Each row is a point on a landscape with many valleys, with its height.
A ball rolls from a point to the lowest of its 2 nearest points, and stops where none of them is lower. Distance is the straight distance between rows; heights are no part of it.
Tes: [135 124 156 124 173 188 117 166 150 149  82 131  84 134  91 119 129 152
 105 150 106 144 111 141 145 197 150  88 169 153 156 140 136 120  82 170]  h=491
Rivab: [128 131 122 233 138 100 111  79 159  80 206 133 135  99 175 163 126 144
 154 105  93 147 105 165 104  97 114 135  55 131 111  89 110 152 169  86]  h=237
sefe: [113  88  76 124 135 132 148  83 183 160  98 122 148 142 127 152 147 105
 156 146 137 162 137  71 108 121 159 137 113 117 120 144  95 120 170 110]  h=311
ruga: [ 98 118 106  80 133 108  90 156 100 183 137  86 126 157 158 101  64 136
 131 138 159 126 124 164 104 138  97 100 173 102 126 107 183 139 104 164]  h=217
suvod: [144 147 119  83 148 168 109 107 112 149 108 131  66 119 127 143 168 155
 143 155 152 138 133 117 111 145 183  91 140 132  65 140 152 169 180 129]  h=274
Gadon: [159 107 188 142 113 158  98 129  71 117  89 114 101 189 120 103 165  97
  90  98 111 162 185 115 147 165 111 102 155 107 188 133 139  73 139 133]  h=385
migom: [152  83 126 166 147 153  89 110  89 178  98 113 110 181 154 124  96 120
 146 123 140 169 141 126 137 102 138  84 129 121 168 109 136  43 176 147]  h=420
kuz: [153 126 125 162 155 196 133 128 129 100 113 149 166  87 129 120 108 174
 113 130 107  89 146 106 141 102 139  83 178 163 157 121  83 202 113 147]  h=473
zavo: [ 92  94 105  99 128 155 121 118 145 111 158  58  86 161 105 139 123 169
 116 114 131 108 100 168 127 128 147 165 178 127 116 141 143 110 115 184]  h=434
Geb: [131 136 134 111 122 108 135 167 128  58  82 119 106 151 123 106 162 132
  64 101  85 120 160 136 104 146 146 113 201 107 155 125 116 149 116 174]  h=657
Fazi: [ 89 106 159 133 122  99 147  83 103 133 190  96 106 119 128 114 125  80
 157 127 118 106  48 129 128  86 121 152  91 121 105 124 139 129 177  56]  h=344
gelo: [117  92 109 146 161 115 108 150 157 180  99  95  75 168 147 126 132 140
 159 144 146 140  86 148 124 191 147  88 122 134 101 101 166 111  90 171]  h=367
Supi: [130 167 104  77 107 117 190 164 111 159 124 143 152 210 107 132  96 114
 113 149 156  89 133 108 141 115 121 125 106 122 135 135 138 112  84 124]  h=115
fose: [155 124  72  95  72 150 137 150 169 117 117  96 155 133 157 136 152 157
 115 148 112 150  47 159 129  78 142 153 107 130 105 150  82 168 151  63]  h=214
sebe: [112 135  96 121 117 145 121 156 107  74 113  85 149 153 145 129 153 157
 112 110 115 113 175 121 130 116 124 107 146  96 142 107 108 153 143 144]  h=651
Suv: [138 147 143 125 112 145 130 137 147 100 139 117 145 109 132 150 137 165
 158  90 104 176  92 143 144 164 114 173 110 130 127  95  89 125 195 139]  h=554
vuto: [138 111  84 170 136 147 132  97 132 194  65 142 137 201 156 152 129 124
 149 117 134 163 180  99 116  77 153  76 103 138 138 120 140  30 177 115]  h=441
bobol: [105  77 159 124 122 114 152  67 133 125 147 114 115 124  82 144 143  98
 129 147 113 137  54  81 131  99 118 156 117 143 144 138 139  78 156  83]  h=374
Ledi: [125 140 122 203 143  87 140  77 155  74 167 124 160 122 165 175 119 142
 119 107  95 131 130 117 106 103 103 107 101 131 152  53 114 119 145 125]  h=293
Rif: [ 96  96 118 126 147 136 158 129 143 155 133  86  71 227 108  92  97  81
  93 141  97 108  96 166 113 125 146 133 156 116 144 203 144 116  65 130]  h=486
lut: [111 144 169 157 154  98 120 121 120 152 177 185 130  89 134 126  92 124
 166 108 168  56  99 139 126 128 106 112 120 188 105  98 152 144  97 126]  h=633
vilin: [181 180  81 128 102 123 110 127 132 185 134 156 159 123  69 154 116 123
 115 116 108 164 102 160 104 138  86 140 152 167 107 217 123 126 166 153]  h=325
teve: [ 99 139 119 134  63 152 136 143 101  79  98  99 177 104 116 137 177 147
 141 131 141  85 160  77 152 134 134 135  80 148 123  95 142 101  74  79]  h=324
Bet: [ 88 128 142 113 108 133 143 109  76 120 100  89 108 169  91 120 165  88
 115 153 106 107 127  73 110 105 132 103 127 108 116 188 144 118 147  89]  h=280
gubik: [113 122 101 104 151 100 162 127 103 140  91 130 100 165 153 124  90  94
 125 137 147 115 149  96 139 140 180 112 112  76 132  86 146  54 117 165]  h=316
likib: [167 143 113  67 118  89 175 148 128 111 125 151 124 133 121 103 128 116
  72 126 137 104 140 141 163  87 145 192 127  91 114 153 115 151  67 103]  h=213
zomas: [125 133  87 149 104  98 131 120 169  94 150 101 209 107 143 148 111 181
 119 121 142  92  62 120  96  99 128 103 104 187 144  43  87 132  97 125]  h=365
gug: [140 117 180 176 142 165 131 127 103 146 159 154 128  54 103  97 101 119
 118 117  89 150 136 115 192 179 107 118 129  70 150 123 156 151 105 122]  h=372
mumif: [107 135 141  97 143 148  80 219 127  91  90 126  91 135 140 105 169 130
 100 109 111 128 158 163 123 150 125 113 178 137 145 167 115 154 109 201]  h=662
kesu: [170 117 147 129 124 153 136  84  85 149 130 148 115 155 126 127 127 136
 148  82 163 131 181  98 177 107 144 163 116 110 147  92 106  83 201 112]  h=279
zizo: [127 181 149 156 125 112 159 115 154  55 147 103 164  14 167 125 152 149
 180 113  89 133 152 165 111 105 144 166  60 131 119  98 110 117 152  90]  h=341
gife: [169 138 121 144 144 103  99 110 151  74 178 188 129  95 124 175 148 133
  86  97 107 119 140 162 124  81 114 150 136 158 134 129 106 160 118 140]  h=426
gis: [149  89  91 110 122 113 115 111 161 126 104  80  94 135 124 148 155 168
 113 153 139 142 101 147 123 169 164 119 167 116  91 106 163 137 104 168]  h=397
rok: [151 104 174 117 168 118 113 144 144 149 162 142  78 150 131 135 146 112
 158 134 115 191 133 145 153 169 119 139 123  94 128 124 152 142 157 105]  h=351
nimu: [119 163 110 122 105 121 143 146 100 103  82 121 157 115 181  90 121 116
 171 123 127 105 144 122 127  73 169 125  78 135 133 113 125  81 140  72]  h=226
Maf: [155 136  93  92  93  90 160 130 171 148 141 112 155 156 141 120 139 133
 157 104 175 149 158 113 132 146 150 188  93 110  79  68 102 131 156 105]  h=73
Dupid: [115 103 136 142 101  81  89 101 108 130 219 104 147  89  96 115 104 129
  53 101 124 135  84 166  97  57  59 136 151 133 145 124 163 134  70 152]  h=453
lumo: [114 113 123 124 151 149 132 119 131 173 129  97  61 230  94 111 122 123
 107 108 120 106 169 156 112 136 160 129 191 118 128 183 128 117 142 140]  h=509
Sotug: [131 144 105  94 107 177 167 166 161 106  95 104 153  76 133 164 129 146
 151 146  98 200 107 108 159 185 163 141  97 101 124 112 104 117 175 145]  h=567
mol: [146 131 135 136  86 131 118 130 135  92 108 109 125  72 122 138 152 175
 143 123  98 128  29 139 128 167 122 114 103 182  90 100 154 143 107  98]  h=413
Sedel: [129 146 124  93 109  58 155 137 135 163 137 122 108 137 154  79 106 125
 141 141 154  88  68 139 115 137 127 144 137 127  64 106 164 183  93  87]  h=294
donoz: [ 93 137 132  31 180 166 150 124 109 166  80 128  97 138 118  89  69  98
  86 172 153 118 146 107 132 146 184 118 163  65 143 144 144 130 102 180]  h=232
ketos: [132 147 107  60 144 167 178 119 140 122  86 104 137 133 103 128 103 139
  92 166 111 127 110  71 146 136 187 129 158  68 145 119 124 130 105 141]  h=162
rabu: [127 142 132 155 147 149 151 171 104 113  91 141 130  96 161 114 102 103
 158 131 100 117 141 154 146 133 160 102  69 125 142 149 131  73 152 139]  h=277
tasok: [119  63 102 145 151  87 133 133 116 145 134  92 103 169 155  89  75  88
 100 156 121 116  77 165 130  68 103 135 129 114 152 155 139  93  58 131]  h=458
Gidu: [149 128 126 146 142 168 114 113 171 148 179 155 161  94  84 171 101 164
 127 138 128 149  97 123 125 139  95 127 140 143 131 132 108 147 125 165]  h=287
Mab: [114  67  88 180 132  79 123 125 150 150 149 135 148 118 161 133  90 107
 127 156 129 101 111 149 129  92 105 126  76 143 138 126 133 123  42 133]  h=429
bor: [ 57 142 158 122  75 109 139 179  32 109 125 125 119  80 160  85 128 108
 136 106 140  97 140 158 154 147  89 136 146  72 122 100 146 151 107 138]  h=643
veru: [149  92 106 193 125 126  98  61 156 120 214 112 128 114 145 178 124 152
 123 150 124 148  84 145 123  88 108 126  88  96 128 110 124 147 143  71]  h=155
bovil: [133 151 130 117 131 146 174  94  95 163  52 137 102 178 102  93 146  75
 104 133 117  90 136  93  98 129 179  90 139 123  94 180 139 114 152 100]  h=239
nages: [108 146 163  80 108  92 143 128  76 139  93 182  93 120 152  97 157 107
 129 141 203  92 175 110 159 158 148 147 138  97 107  80 169  99  90  91]  h=204
pez: [104 126 132  68 111  75  93 134  87 173 132 123 121 154 146 103 134 122
 129 139 211 129 156 121 123 147 103 131 159  99 113  74 198 123 106 139]  h=176
Kof: [150  96 133  69 134 134 111 111 114 141 139 153 109 151  99 101 158 131
 100 125 167  95 170 139 149  67 136 192 163 130 130 183 119 152  94 108]  h=272
pigok: [149 200 110 140 120 145 180  93 129 134 107 141 176 130 103 142 116 130
 115 127 109 137 169  71 100 113 123 120 152 151 131 167  85 157 201 122]  h=354
lifav: [130 150 102 151 138 183 159 161 146  91 100 135 160 104 139 181 136 158
 135 155 113 149 155  93 159 186 168  95  97 134 154  90 108 103 129 177]  h=580
zikun: [ 99 114 116 105 116  49 151 136 135 107 129 104  93 171 168  81 152 122
 145 149 148  96 110 112 134 116 142 141  99  98  94  85 153 145  81  47]  h=323
bukem: [123 100 107 114  95 110 123 147 123 112  87 102 152 130 138 100 129 138
 119 148 143 111 133  96 149 154 123 138 108 104 146  81 160 115  27 106]  h=290
Vumed: [154  98 132 121 151 158 116  76  95 147 129 154 121 144 103 140 153 108
 117 138 154 127 191  88 148  93 149 144 139 117 146 145 120  97 135 107]  h=314
Nus: [131  74 169 117 164 158 130 143 150 120 101 141  88 141 124 106 151 119
 102 156 133  89 141 116 141 150 168 117 153 109 148 139 142 144  30 146]  h=474
semor: [153  98 106 155 135 136 116 107 173 148 192  96 117 157 142 171  88 163
 141 131 143 101  37 177 124 123 138 117  98 125  94  97 124 141 124 120]  h=446
vuguf: [160 125 189 123 141 136 111 149 115 120 118 129 115 179 130 133 157 125
 134 126 110 204 178 137 165 185 106 114 150  80 184  84 144 103 156 129]  h=371
pesab: [ 74  87  89  88  99 102  98 136 125 105 175  91 124 110 117 124 120 137
  96 120 145 102 109 153 112  85  93 164 150 115 137 151 145 126  74 173]  h=465
Vip: [132 125 181 168 108  74 140  99  82  98 125 137 131 157 133  86 141  61
 119 115 134 126 219  83 148 116 111 137 120  91 166 109 127  95 142  76]  h=246
ropul: [133 161 108 160  86  92 142 135 137  94  85 104 180  68 152 127 137 175
 144 123 110  82  70 136  96 137 124  98  92 216  95  90 118 123 110 119]  h=392
rilo: [ 85 111 123  75 164 172 130 130 112 157  55 103 104 201 138 113 128 114
  97 153 158 146 174  81 108 144 179  88 134  89 157 105 151  81 107 168]  h=283
ruza: [124 149 132 148 113 159 142  83 150 141 153 135 196  75  86 139  92 151
 146  96 149 120 147  63 107 129  97 146 133 170 109 132  89 148 163 146]  h=301
matuz: [132 134 111 109 108 103  48 116  97 155 179 105 138 114 121 145 115 149
 129  88 176 147 152 142 110 124  90 142 146 110  95 124 137 119 172 165]  h=422
Fida: [106 123 143 189  98 114 165  84 107  74 152 133 153 113  92 133 140  89
 101 110  89 109 177  91 128 125 119 144 116  99 158 129 109 118 123 116]  h=288
vot: [126 174 134 197 138 129 158 133 164 129 155 150 166 125 126 189 116 120
 157 152  69 176  87 146 128 186  87 102  85 138 147 135 131 104 142 140]  h=615
Viz: [140 161 190 124 127 151 123 114 109 151 183 153 158 141 113 126 101 152
 165  83 176 146 170  92 156 162  87 152 138 113 133  68 128 118 189 126]  h=306
Porom: [123 127 128 111 116 111 147 144 107  77  60 104 131 169 157  61 130 123
  97 131 134 108 158  86 147 130 168 128 148  74 178  81 100 105  74  96]  h=258
bap: [163  89 100 108 120 164 112 136 194 144 114 108 140 161 147 126 168 164
 145 150 147 150 115 133 127 101 146 143 147 169 110 137  82 180 133  97]  h=286
zed: [ 95  89 103 112 157 152  37 142 145 163 122  85  99 123 135 151 164 152
 176 137 151 175 124 154  91 137 118 109 133 142  95 178 144 130 168 178]  h=369
dibo: [184 138 143 155  93 141  97 113  68 107 111 150 138 109 157 108 151 140
 135  85 156 125 190 135 170  95 123 156 118 135 135  98 117 107 159  72]  h=249
Sas: [128 122 183 236 162 115 106 116 140 122 191 160 134  93 130 151 106 140
 139  95 123 100  69 134 129 130  79  95  83 188 134  74 144 132  85 126]  h=628
mimar: [125  57 113 153 136  80 123 159 161 110 100 153 120  93 171  92 138 104
 133 107 138  98 139 155 139 105 121 166 110 152 133 145  88 144  61 144]  h=391
tada: [121 112 128  39 195 174 123 153 130 172 127 144 100 153 162 119  82 143
 137 179 169 152 125 121 145 108 166 145 141  93 167 115 144 119 119 156]  h=285
vare: [157  88 130 128 125 123 118 142 159 141  92 158 140  96 130  93 163 116
 145 118 132 137 148 132 128 127 110 168 128 178 116 180  88 174 117 124]  h=350
muz: [108 111 106 132 136 124  68 138 143  97 134 124 105  78 166 172 161 130
 184 108 141 167 102 165 109 131 135 136  83 140  79 152 117 105 198 149]  h=318
dukat: [113 190 164  74 141 129 171 157 119 116 114 146 143 120 134 121 108 134
 143 149 127 103  80  92 116 133 158  91 150 164 117  95 145 166 166 121]  h=49
nef: [112 163 137 154 129  97 114 115 134 118 139 150 131  94 139 161 148 109
 195 104 135 134 139 114  87 133 115 127  77 182  79 157 123 115 196 122]  h=266
Guz: [148 126 147 161 162 159  86 129 148 111 112  99  81 113 112 116 135 165
 132 110  85 166 119 150 117 159 130 117 181 125 129 163  97 176 166 172]  h=518
penu: [142 134 100 124 122  76 144 115 139 126  49 124 147  78 141 106 120 104
 151 130  98 166 121 153  98 147 161 130 127 152 112 139 123 117 164 149]  h=373
lidi: [126 157 118 135  84 105 152 139 166 115 124 102 149 131 160 109 149 154
 193  99 155 109 150 116 129 123 159 136  73 134  92  62 124 110 164  56]  h=168
Ronib: [156 122  94 156 101 121 103 118  99 188 103  96 131 145  87 121 116 117
  94 120 121 139 118 153 117 130  91 114 156 134 124 207 141 114 132 144]  h=357
Fepo: [ 72 103 123 117 130 145 117 174 144  94  67 105 117 103 156  86 120  68
 130 107 113 165 167 122 118 169 147 141 101  57 139 180  87 125 128 173]  h=455
Gureg: [165 130 124 163 154 136 173 109 146 140  81 170 155 132 120 104 107  86
 103 152  97 113 182 106 133 114 155 116 137 120 163 164  98 154 101  93]  h=431
gam: [147 120 151 144 124 165 104 131 144 131 167 110 106 138 116 147 126 198
 137 130 134 119  23 153 136 164 113 110 130 147  94  79 162 146 103 131]  h=430
nobo: [173 178  97 116 108  83 168 188 160 144 140 157 134 194 141 159 132 113
 113 122 118 121 125 173 103 139 122 127 112 172  90 141 119 147 131 144]  h=235
Tav: [148 167 129 129 103 133 119  95 122 133 175 160 146 143 113 188 146 136
 131 173 140 101  90 115 112  87 115 100  89 176  96 137 157 124 122  60]  h=210
Keki: [146  87 135 133 146 163 123  68 131 148 208 117 111 145 102 155 119 130
 104 166 114 153 116 134 148  97 121 151 132  55 142 149 138 162 141  79]  h=241
Metuk: [110  82 144 148 134 119 168  81 111 121 178  97  89 130 114  99  98  68
  96 159  98 121 101 119 169  72 144 146  98  51 129 146 130 136 134  54]  h=303
didi: [151  92 176 158 173 136 154 111 130 125 143 174 107 133  93 109 106 100
 106 124 119  83 151 100 153 127 130 123 158 127 157 128 125 162  75 128]  h=456
san: [139 124 120  83 108 149 160  95 127 106  56 104 144 120 106 105 142 120
 108 139 121 139 157  50 142 139 204 141 156  90 157  75 105  92 126 102]  h=220
vib: [129 105 178 128 141 100  71  93 114 155 119 120 108 163 102 100 146 147
 122  97 153 152 137 122  97 114  75 135 208 220 155 133 168  93 122 145]  h=689
gimu: [164 130 108 118 112 102 132 168 136 160 136 147 140 183 163 114 104 122
 167  94 170 112 131 162 130 108 121 145 102 151 115  99  99 122 152 136]  h=175
bes: [150  97 107 114 165 141  82 136 145 186 122 115 100 110  92 102 115 167
 109  93 145 142 127 174 119 126 131 159 218 181 131 177 100 131  99 191]  h=674
keso: [145 115 188 156  98  80 144 117  60 115 109 166 104 118 157  88 153  87
 148  98 157  96 193 129 178 134 128 148 106 128 127  88 151  81 117  74]  h=224
bot: [148 156 182 218 161 127 155 107 153 100 143 176 148  90 140 168 120 146
 139 140  79 136  78 135 139 155 111  93  85 173 156 106 146 139 110 107]  h=623
kerez: [137 119 129 199 181 133 103 137 159  89 166 157  99 156 124 173 139 149
 106 119  97 102 128 155 122 117 105 112 145 173 153 163 105 165  99 151]  h=396
Zul: [118 182 111  90 151 112 118 128  93 113 147 143 128 123 135 173 110 139
 117 154 117  80 111 112  90  92 152  59 140 127  98 112 168 140 145 147]  h=122
mugu: [149 165  91  65  77 134 160 154 122 102 131 108 137 163 106 128 146 145
  95 132 110 109  88 160 135  79 143 167 126 105  99 171 124 158 140  79]  h=141
birob: [129 128 118 134 159 160 134 186 134 145 155 159 122 187  88 168 128  98
 100 154 113 118 149 165 142 145 102 122 120 113 160 193 114 122  86 157]  h=250
luruz: [120 117 191  66 175 120  94 138  86 124 170 155  98 134 143 122 138 115
 144 126 147 163 115 165 149 108 111 166 152  92 170 110 153  98 164 120]  h=332
Zom: [171 109 151 109  96  91 116 142 113 118  78 138  90 111 140  91 196 123
 127 132 123 135 119 158 134 131 121 141 140 150  90 163 152 178  96  75]  h=386
pefe: [171 136 127 117 113 127 106  61 132 143 169 148 170  91  83 188 114 153
  98 144 130 140  61 125 120  98 103 127 128 153 146 119 142 124 122 114]  h=240
Tur: [132  81 135 190 114 160  81 136  80 129  97  86 110 199 145 101 120 103
 101 126 130 137 171 138 140 117 110  84 136 117 187 130 122  73 106 142]  h=400
zosig: [140  93  92 243 157 158 115 134 165 106 108 140  87 168 143 184 157 155
 128 109 117 102 137 139 151 139 134  89 115 170 139 144  91  98  85 168]  h=358
rino: [121 168 146 114  90  89 103 101 112 126 198 168 182 126  76 175 134 105
 122 126 167  98 113 109  84  94  76 132  88 182  90 157 146 106 154 100]  h=157
mup: [174 177  69  89 112  98 147 149 175 190 127 162 108 153 102 168 140 108
 113 137 118 154 113 160  81 145 130 140 130 172  78 190 106 137 178 154]  h=284
Baf: [119 164  73  79 129 111 171 117 138 171  69 118 150  68 120 118  93 101
 144 156 127 167 151 100  93 151 189 140 110 101  83 155 139 108 149 156]  h=414
Susi: [131  86 162 108 175 144  52  85 151 158 151 104  83 143 107 118 122 157
 137 120 143 168 111 162  97  96 130 140 200 193 154 168 140 114 132 134]  h=683
nif: [ 59 146 132  99  68 134 131 168  69 129 167 127 129  93 154 104 120 130
 136 133 197  55  97 163 143 116 109 157 108  87  83 101 141 166  91 106]  h=640
doku: [ 97 134 146 202 101 118 106 126 129  91 140 120 146 114 126 161 148 127
 138 122  77 188  83 133 117 149  31 120  95 165 152 138 131 109 140 137]  h=605
Sapib: [103  65 132 121 159 100 145  86 146 167  79 138 132  93 119  87 110  81
 159 119 151 132 157  75 109 142 149 161 134 115 115 130 112 117 141 131]  h=370
Nud: [115  81 104 213 135 139 142 118 165 155 138 141 103 193 114 174 150  94
 116 135 122 127 152 131 144 156 118 115 105 119 144 178 107  97  90 144]  h=310
Kitud: [ 77 105 129 143 152  99 132 163 117 126 116 109 108 147 179 110  99 101
 165 127 127 132 110 133 138 183 137 102 117 103 136  75 156  88 103 174]  h=342
Meb: [160 162 144 175 143 163 180 130 131 111 149 157 120 193 113 158 114 137
 102 130  82 125 158 125 163 144 117 101 131 110 156 126  99 151 164 131]  h=525
nik: [113 127 134 195 121 160 107 131 140 101  98 104 151 107 119 162 146 155
 142 136  93 187 141  79 120 188  90  81 129 141 154 119 125 128 132 164]  h=593
tipin: [116 116 142 155 108  97  74 105  88 135 181 125 154  46 123 115 107 126
 116 109 136 146 135 141 123  92  64 136 129 116 132 113 146 139 130 134]  h=437
marop: [119 185  94 202  87  94 146  68 139  89 142  99 202 101 130 165 106 163
 128 128 111 120 110 110  99 116 101 104 113 176 153  60 107  74 139 130]  h=331
kez: [143 102 168 181 148 217  99 133 107 112 147 136 137 124 149 115 110 161
 154  96 137 100 125 116 165 113  89 113 129 163 166 112  86 172 147 119]  h=495
gakil: [102 117 131  98 146 143  78 182 117 159  60 124 110 102 132  58 143 146
 117  91 139 141 148 167 114 150 129 126 226 161 147 138  99 125 114 213]  h=667
Sonam: [ 91  89 131  98 129 114 139 125 134 131 109 127 145  43 161  93 116 114
 186 118 163 161 130 112 149 153 159 193 112  95 131 104 107 107 158 143]  h=403
Mugig: [180 148 113  95 129 137 127 139 154  92 138 171 183  59 126 132 128 168
  89 111 119 120 141 130 137  76 146 151 167 169 149  98  93 186 108 140]  h=449
tela: [101 163 118  40 129 124 124 179  94  91 121 120 124 161 136 160 134 140
 107 163 111  88  83 141 104  81 141  86 140 149 126 157 166 129 113 134]  h=174
zevat: [148 160 121  44 131 149 130 168 133 128  74 136  86 159 135 134 174 144
 104 184 118 127 111 107 107 119 183  92 150 152  89 165 170 161 119 116]  h=227
Mut: [128 191 128 161 101  95 105 102 139  96 184 169 149 100  99 192 165 138
 135  96 131 104 140 122  76 123  84 137 100 177  61 161 118 138 159 137]  h=212
zal: [143 187  99 119 126 113 154 180 140  99  81 133 157  56 182 133 104 112
 151 159  70 159 119 170 105 124 166 119  91 137 125 165 109 129 158 137]  h=328
zur: [126 118  88 111  96 121 160  75 191 156 152 113 175 134  96 150 133 141
 150 103 163 149 135  79 101 137 111 179 130 148  93 119  75 133 197 134]  h=215
nazab: [104 191 110 162 123 138 194 155 167  76 132 124 178  82 114 148 130 145
 143 153  68 107 156 104 120 169 134  77 107 129 120 133 110 201 123 130]  h=222
bugu: [112 149 186 151 164 157 137 131  82 162 145 169 137 105 124  81  97 113
 150  93 148 131 218  73 147 187 109 114 156  86 156 100 130 156 156 148]  h=326
sofak: [137 136 131  54 133 126 137 170 146 152 163 165 119 160  94 159 123 111
  97 177 146 113 117 141 139 108 110 152 119 128 145 182 173 121  62 140]  h=189
semaf: [176 151  80 112 104 110 103 112 117 204 111 133 167 169 101 143 119 119
  79 166 123 162 160 125 110 135  91 112 144 117 153 158 166 132 113 131]  h=383
tera: [149 183  71 158 118 133 200  77 147 162  80 161 190 108 119 121  80  95
 121 173 106 111 171 107 107 106 155 113 119 131 140 186  86 126 153 100]  h=393
gure: [ 88 100 146 117 150 112 140 160 123  72 105 129 161  80 156  87 118  92
 130 119  99 157 146 110 145 133 156 152 106  81 180 110  99 126 120 135]  h=428
pese: [ 63 120 114 113 110 170 113 138  84 117 103  99 115 167 117 134 157 114
 157 129 158  90 125 111 114 103 123  99 114 155 106 170 144  99 161 137]  h=322
refez: [ 93 127 155 106 114 162 126 179  75 112 101 111 121 133 138  89 118 137
 115 131 116 107 123 120 164 144 119 112 153  79 145 129 136 136 126 135]  h=646
vitid: [121 109 107 101 148 123 117 127 128 138 117 119  37 202 133 104 166 131
 107 110 162  95 198 161 120 142 170 147 168  99  75 149 141 147 114 154]  h=524
Kud: [133 137 120  82 117 119 186 136 132 154  67 136  98 227 117 108 141 103
 103 126 157  82 141 102 118 120 171 132 138 146 105 125 136 112 116 132]  h=183
mon: [119 127 184 142 178 190 120 125 129 149 102 113  59 133  82  94 123 132
 108  92  79 163  96 130 131 204 144 104 193 122 160 155 110 113 151 173]  h=503
Puz: [142 192 157 130 120 136 187 162 157 129 143 146 142  88  91 121 110 136
 139 118 105 109 111 110 135 175 114 128 134 155  97 131 117 195 149 126]  h=133
kapa: [ 69 152 146  98 103  98 126 139 104 143 169 169 174  98 157 128 108 130
 161 129 201  68 135 118 111 131 106 140 117 142 109  79 147 136 111 109]  h=636
karag: [195 134 110 174 140 150 138 134 150 128 189 165 104 176 136 191 140 121
  95 120  94 168 139 195 177 134 115 140 104  70 156 124  92 127 135 121]  h=537
bar: [165 141 106  65 103 112  85 145 141 168 161 127 158 174  97 154 116 154
 101 121 156 158 133 151 108 133  90 147 178 138 129 113 153 127 133 165]  h=406
mem: [121  75 141 151 124  82 122 135 124 138 123 125  81 153 163  98 140  80
 166 155 136 144 117 132 166 119 133 140  55  83 107 124 164 104  83  69]  h=353
kos: [114 109 138 128 101 162 107 141 158  84 134  80 120 135 107 135 162 161
 126 111  87 207 118 151 125 149  89 159 173 106 135 161 107 163 175 151]  h=536
fubu: [142 185 120 184 128 115 117  98 155  57 164 114 156  44 160 161 121 163
 148  80 100 128  79 189 100 100 145 135  51 156 107  87 107 119 179 107]  h=295
koz: [120 164 141  91  94 105 119 141  71  99  73 138 138  43 157  76 170 132
 146 146 120 102 111 134 139 107 143 130 125 119 102 154 161 155 118  68]  h=405
dede: [101 136 122  92 131 101 123 154 129 182 152 114  97 119 119 111  97 125
 147 120 145 126  65 166 110 162 108 122 158 124  75 137 156 170 141 159]  h=261
pakav: [100 133 120 116  84 117 131 116  96  93 147 106 170  56  92 136 140 130
 124 122 140 102 184  86 157 135 123 163 102  97 126 107 142 102 111 111]  h=330
noze: [113 169 146 144 129 128 170 160 148  47 148 149 150  54 139 150 157 111
 149 141  75 126 170 145 136 149 138 136  68 113 122 133 121 168 123 120]  h=292
Tem: [ 79  69 106 116 147 151  56  90 108 148  80  88 104 116 127 134 144 141
 153 134 159 132 117 114  77  86 147  88 150 184 109 169 136 112 154 166]  h=378
Gem: [ 84  91 131 129 115 107 150  75 143 127 199 117 152 114  95 158 134  82
 108 173 126 132  85  89 133  52  92 156 100 129 173 130 144 107  95  54]  h=404
Funis: [121 135 175 136 167 182 149 137 130 178 118 166 140  55  92  85  85  96
 153 130 109 143 158  91 159 198 152 119 133  78 140 167 113 159 135 146]  h=349
zit: [158 151 150 146 162 186 119 154 134 127 206 144 141 165 139 134  89 164
 123 109 121 120 122 165 154 104  90 131 125 123 154 125  89 174 179 123]  h=511
Fomuz: [153 118 164  61 179 120  94 149 132 150 165 159  91 139 175 137 111 152
 137 141 175 148 135 167 139 134 150 138 171 122 147  52 152 121 136 159]  h=313

Call two points neighbours if one is among the 2 nearest of the other. Go from one point of each pair to the other, from neighbour to neighbour, staying as low as possible. Name the highest point that can't be avoided.
mugu, Maf: koz
veru, dukat: zizo
Supi, rino: Tem
mugu, ketos: pakav
pez, mugu: Vumed
zur, rino: ruza

For each start below, name the point where the ball stops.
Suv: zur
Dupid: Maf
gakil: zur
Meb: Supi
karag: Supi
